Points on a hilly landscape, in no order, each with its height.
A ball rolls from a point to the lowest of its 2 nearest points, and stops where none of them is lower. Distance is the straight distance between rows; heights are no part of it.
Vinas: [131 196 132 113  62 101 156 140 108 146 137 125 130 141 165 150 128 131
 177  91 103]  (h 465)
rofaf: [117 125  83 190  93 143  91  54 157  82 159 105 104 144  97 134  76 108
  92 123 118]  (h 630)
mame: [ 93 113 115 107 185  54 102  90 157 136 132 188  86 170 130  88 134 102
 116 116 128]  (h 789)
zomon: [161 124 140  75 177 144 138 120 148 134  66 148 121 164 149  83 164  86
 122  93 129]  (h 785)
Zim: [128  75 113 157 120 179  95 101 185 134 144  94 140 106 163 162 172 133
 138  57 203]  (h 568)
ger: [ 87 123 120 167 119 146 113 149 189 128 219 175 101 153  62 141 141 123
 152  62 160]  (h 704)
zali: [ 99 140 147 140 167  92 156  49  78 105 145  97 146 146  85  93 104 168
 164 153 139]  (h 706)
koba: [157 156 129 130  80 150 135 157 102 121 112 151 152 126  55 154 113 159
 115 166  73]  (h 335)
vam: [145 120 137 181 110 135 113  72 160  97 168  56 136 125  77 101 130 141
 120 165 163]  (h 617)
sebu: [136 141 140 114 122  95 112  66 155  99 125  93  87 135 124  86 138  81
 106 113 125]  (h 181)
Fivub: [189 147 122 111  85 156 144 138 180 122 123 102 108  70 106 156 188 113
 139  96 103]  (h 90)
matib: [155 139 119 127 160 110 135 115 107 100  85 116 116 132  80  79 123 153
 130 174 120]  (h 686)
zogaf: [174 123 133 141 117 177 123 185 119 112 106 139 156 100  60 163 145 166
  86 177 110]  (h 286)
Kip: [134  84  99 177 143 145 102  71 187 130 119  91 141 126 192 137 147 119
 137  91 165]  (h 512)
Mub: [125 116 183  82 174  93 140 128  68 146 106 138 161 169  75 116 143 148
 155 153 127]  (h 739)
zov: [119 120 160  70 104 119 104 147 106 142 141 128 134  91 162 204 171 120
  86  85 131]  (h 539)
faf: [118 118 149 163 110 182 137 159 126 146 143  88 185 131 198 150 118 144
 115 142 143]  (h 432)
safu: [158 157 140  83  68 117 168 175 116 151 111 106 110 141  72 111  95 136
 164 138  59]  (h 564)
Reped: [145 173 125 147 109 152 170 165 128 144 102 151 182 167 177 151 129 148
 146 147 115]  (h 276)
sibe: [117 122 128 198 116 186 110 114 140 109 198  71 139 130  92 138 114 141
 116 158 163]  (h 592)
tadup: [116 118 136 163  99 196 108 154 129 116 162  96 135 132 115 139 101 130
  78 150 132]  (h 565)
dus: [129 118 106 137 138 122  99  93 152 103  98 130 102 118 117 110 112 101
  93 130 122]  (h 231)
Kuzi: [150 161 119 133 170 129 139 100  97 115  90 125 124 198 129  72 129 136
 107 161 127]  (h 712)
talug: [123 151  93 133  98 138 115 115 131  98 103 154  95 132 136 105  82  91
 111 119  95]  (h 142)
moza: [160 145 103 122 120 127 132 184 117 123 108 165 128 114  70 104 116 180
 115 186  66]  (h 382)
pulef: [133 115 113 158 151 197 132 142 131 130 105  68 164 142 197 107  96 148
 104 169 122]  (h 486)
Robab: [ 73  98 113 118  85  85 103 117 128 141 173 136  96  84 160 150  96 137
 173  58 183]  (h 642)
kifaf: [179 153 118 136 104 154 129 102 205 109 118 108 114 100 135 109 186 106
 131 100 110]  (h 190)
pipu: [144 107 126 162 112 217 100 154 149 114 125  92 152 147 136  89  99 140
  82 173 111]  (h 532)
naka: [ 71 106 122 160 105 144 122 125 159 139 232 142 115 132  90 147 116 144
 183  57 188]  (h 685)
laga: [130  99 172 127 163 105  93 132 133 164 160 155 145 122  98 163 211 131
 107 155 153]  (h 655)
punob: [ 90 127 112 135 119  73 111  86 114 136 135 130 116 105 165 150 120 127
 173  84 177]  (h 616)
pobol: [168 154  95 138 188  99 141  94 143 115 106 106  83 172 149  64 156 135
  99 171 128]  (h 745)
bemo: [178 156 107 134 133 189 181 150 134 101  80  88 131 126 138  82  93 127
 146 136 116]  (h 478)
pefov: [127 155 125  94 128 104 196 183  66 139  93 132 178 145 179 195 109 163
 135 135 120]  (h 851)
kel: [102 117 139  70 181  68 129 163  55 148 113 188 122 123 118 159 118 143
 124 147 107]  (h 858)
zisi: [139 139  95 181 119 129 131 115 170 122 107 160 144 110 122 133 136 132
 151 135 142]  (h 156)
kamik: [184  98 132 151 139 139 117 167 119 118 117 105 147  76  62 132 155 190
 105 200 123]  (h 236)
kog: [ 68 109 125  85 110  96 123 149 111 132 154 177 104 106 108 127  68 113
 160  82 129]  (h 843)
suv: [151 120 171 107 147  62 108 126 142 172 132 154 128 123 114 151 228 128
 134 143 113]  (h 693)
Rel: [167  95 161 137 164 143 131 149 100 124  85 100 182  98  94 136 150 166
 117 186 147]  (h 284)
fola: [147 202 110 118  99 122 180 139 105 132 124 104  96 147 179 105 106 118
 164 119 100]  (h 418)
Komob: [106 145 138  90 159 106 150 150  53 136  97 139 141 131 187 179 119 138
  97 136 116]  (h 823)
kedon: [124 147 118 165 154  92 143  42 133 103 136  83 132 163 116  79  97 149
 145 152 153]  (h 687)
nogu: [149 157 152  86 113  80 127 141 133 174 127 134 120 130 160 156 215 125
 140 110  96]  (h 736)
zavi: [137 117 129 153 108 125 133 100 138 109 136 131 135  89  42 144 131 125
 160 136 147]  (h 648)
Rulam: [160 144 118 152 110 147 154 136 191 123 107 120 134 123 150  90 140 105
 157 114 129]  (h 252)
Pebo: [134 119 170  99 123 158 131 154 161 147 131 109 147 175 170  77 136  98
 117 126 121]  (h 826)
gakag: [106  91  94 147 124 136  98 161 145 121 182 129  79  44 114 158 107 123
 102 134 136]  (h 439)
burov: [153 136 184  76 127  87 150 127 129 167  98 138 146 186 113 111 185 107
 180 109 128]  (h 840)
Gigul: [128 137 186  79 107 130 148 156 115 156 123  99 168 174 186 124 143 116
 138 109 132]  (h 802)
gobot: [ 56 108 135 103 123 106 114 124  99 118 177 202 111 107  78 141  87 131
 131 112  88]  (h 856)
fal: [125 148  98 169  89 149 125 157 141 129 138 178 149 116 123 152 102 143
 126 141 112]  (h 247)
Kunu: [155 147 185  78 108 130 138 164 140 164 139 109 147 150 161 143 194 116
 114 127  90]  (h 772)
basid: [ 62  76 144 123 121 141  87 114 111 147 145 143 150 163 146 135  86  98
 129  85 161]  (h 338)
meb: [157  94 151  90 154 182 127 139 175 119  75 122 136 156 146  65 131  90
 110 104 120]  (h 812)
kuva: [132 149 173  90 110 112 147 120  96 135 107 111 148 160 136 121 135 103
 171 101 141]  (h 820)
sepe: [ 96 168 134 102 134  73 170 130  66 162 146 142 130 153 169 143 107 143
 180 100 144]  (h 544)
pumen: [164 188 126 152 138  94 151  81 147 113 121  87 103 142 143  85 162 122
 145 159 121]  (h 313)
ratak: [118 106 122 171 102 137 114  89 145 100 157  97 129  95  77 146 107 107
 140  96 188]  (h 629)
tomib: [134 134 123 142 131 118 157 125 113 107 105 133 140 115  68 110  97 149
 172 158 130]  (h 667)
kav: [102 140 114 107 113 133 139 136 101 114 111 135 108 135 162 103  71  96
 137  88 130]  (h 134)
Kam: [138 158 118 169  83 193 133 153 143 129 120 170 178 146 152 169 130 135
 100 127 111]  (h 320)
veb: [169  82 177  98 159 140 126 138 120 131  81 112 163  96  90 155 173 120
 127 145 153]  (h 330)
bup: [102 102 117 174 114 143 104  98 154 153 137 109 159 169 198 128 126 113
 149 101 160]  (h 448)
zisa: [135 135 141  87 176 120 154 162  74 141  81 175 143 183 116 113 127 144
 123 148 115]  (h 764)
Kom: [124  78 131 113 171 158  96  98 122 118  65 130 157  84 146 171 162 106
 104  89 163]  (h 444)
ribok: [165  99 140 100 179 148 133 101 147 113  55 111 149  81 131 131 178 105
 135 103 153]  (h 388)
refi: [161 201 111 124 133 119 178 103 118 118 112 101  79 165 152  74 146 106
 146 119 122]  (h 368)
Tov: [111 110 133 113 138 131  85 105  96 113 111 128 131  64 146 208 169 109
  82  96 152]  (h 495)
nomim: [130 144 111 131 123 116 117 158 153 140 147 182 101 126 104  96 130 145
 113 174  80]  (h 440)
Kof: [116 148 116  96 180 109 147 143  69 147  95 176 118 174 173 134 126 126
 108 131 132]  (h 793)
sino: [135 163 152 120 106  90 131 106 133 129 159  81 104 130 126  97 143 117
 146 142 114]  (h 251)
zup: [131 122 105 137 157 146 145 129 107 108  76 124 141 108 165 135 109 128
 127 129 144]  (h 283)
togin: [ 81  80 134 129 144 150 101 124  91 134 117 105 141 159 188 121  62 100
 115 120 141]  (h 280)
Pudo: [177 144 111 107 146 159 168 184 135 123  82 122 117 116 150 107 125 143
 121 148  87]  (h 429)
vap: [ 88 142  91 127 152  69 144 105  70 141 120 167 116 126 176 151 106 142
 172  86 170]  (h 582)
guvi: [117 102 106 150 141 149  75 143 139 102 160 135  75  79  76 151 117 121
  55 155 119]  (h 488)
vopev: [ 94 104  81 171 123 158  50 112 133 103 162 159  97 140  99 153 112 111
  46 141 104]  (h 541)
moni: [170 146 111 112 115 140 189 159 103 107 100  74  95  98  97  90  79 135
 170 144 112]  (h 509)
Nug: [ 97 100  70 178 111 154  77  95 141  97 140 144 108 151 109 110  51 116
  85 149  89]  (h 590)
Nener: [ 89 107 180 104 171  93 130  78  68 116 144 124 162 153  76  98 132 168
 139 161 120]  (h 721)
ruz: [162 159 140 113  62 140 133 135 139 107 137  82  96  81  91 143 144 104
 129 117 104]  (h 169)
git: [162 124 163 144 147 147 162 140 115 145  99 100 187 131 137 149 151 156
 145 164 139]  (h 334)
Neno: [156 151 134 123 101 170 119 139 140 117 147  82 113  90 145 144 156 121
  87 141  97]  (h 241)
vobib: [ 97 116 111 109 163 126 138 122  73 126 100 118 103 131 193 131  79 110
 132 103 156]  (h 207)
Rim: [ 77  92  87 137 136 118  88 140 175 131 185 225  85 113  76 127 111 125
 106 120 100]  (h 554)
Pami: [155 118 146  77 141  87 148 188 150 177 111 178 130 129 151 149 177 135
 141 117  96]  (h 784)
risin: [123 176 130 117  89  66 110  87 140 119 169 105  77  98 140 133 169 107
 121 122 105]  (h 309)
kigos: [112 110 117 155 130 136 142 143 123 131 128 107 132  96 158 122  86 144
 136 152 146]  (h 342)
vepo: [172 140 132  58 110 128 194 184  91 125  90  84 109 119 100 126  85 123
 143 120  83]  (h 536)
beku: [ 78 100 118 157  96 119 128 126 137 148 192 133 137  92 129 157  94 147
 185  93 191]  (h 665)
labaf: [178 172 109 119 158 170 187 165 108 124  69 139 162 158 173 134 135 154
 123 146 103]  (h 361)
ruzes: [133 130 123 109 176  96 117  99 142 126  81 172 112 175 133  80 150  94
 119 120 135]  (h 751)
Mib: [137 153 136 128  98 121  93 119 143 124 168 118  94  92 131 156 189 111
  87 124 125]  (h 312)
Zime: [102 117 114 102 154  78 127 130 123 134 141 170  92 122 113  95 107 114
 146 125 112]  (h 824)
Nagop: [ 78  93 121 150 151 146  93 125 146 127 202 182 122 143  67 130 127 139
  98 134 123]  (h 591)
lufi: [114 114  87 146 134 101 102 151 190 137 178 174  78 105 120  97 116 127
 104 151  98]  (h 498)
sasut: [ 84 105 145 141 104 132 109 123 125 159 124 157 186 174 177 142 106 121
 159  80 174]  (h 389)
mes: [114 121  93 162 115 121 132 144 141 119 153 124 101  63 107 124  83 142
 146 150 136]  (h 390)
vagu: [ 93 151 160 112  86  97 133 129 101 165 170 124 149 133 173 158 130 141
 165  99 138]  (h 506)
Vuf: [121 103 134  79 155  81 134 201 120 158 125 193 128 106 125 168 127 151
 117 150  97]  (h 829)
bekim: [109  91 141 148 156 134  79 127 159 134 173 166 126 139  77 153 177 114
  95 128 162]  (h 621)
Foga: [109 128 107 191 124 115 107  35 151  97 164  89 124 164 119 105  76 145
 114 159 121]  (h 661)
zuta: [127  94 127 138 100 143 107 105 160 116 145  99 113  83 137 144 146 103
 127  69 183]  (h 603)
Tovi: [136 136 155 172 119 164 138 141 126 139 136 101 188 150 148 120 140 165
 120 187 135]  (h 383)

For each start below, name the point where the ball stops.
zali -> kav
naka -> sino
laga -> kamik
ger -> kamik
zavi -> kav

Call two points neighbours if one is among the 2 nearest of the other. Go from one point of each pair to the other, from neighbour to neighbour, staying as low as possible. Name the highest point that can't be avoided.
sebu, kav -> dus
Reped, kamik -> zov
kav, ruzes -> Pebo
Fivub, zisi -> Rulam
kav, Fivub -> Mib
sebu, Reped -> Kam
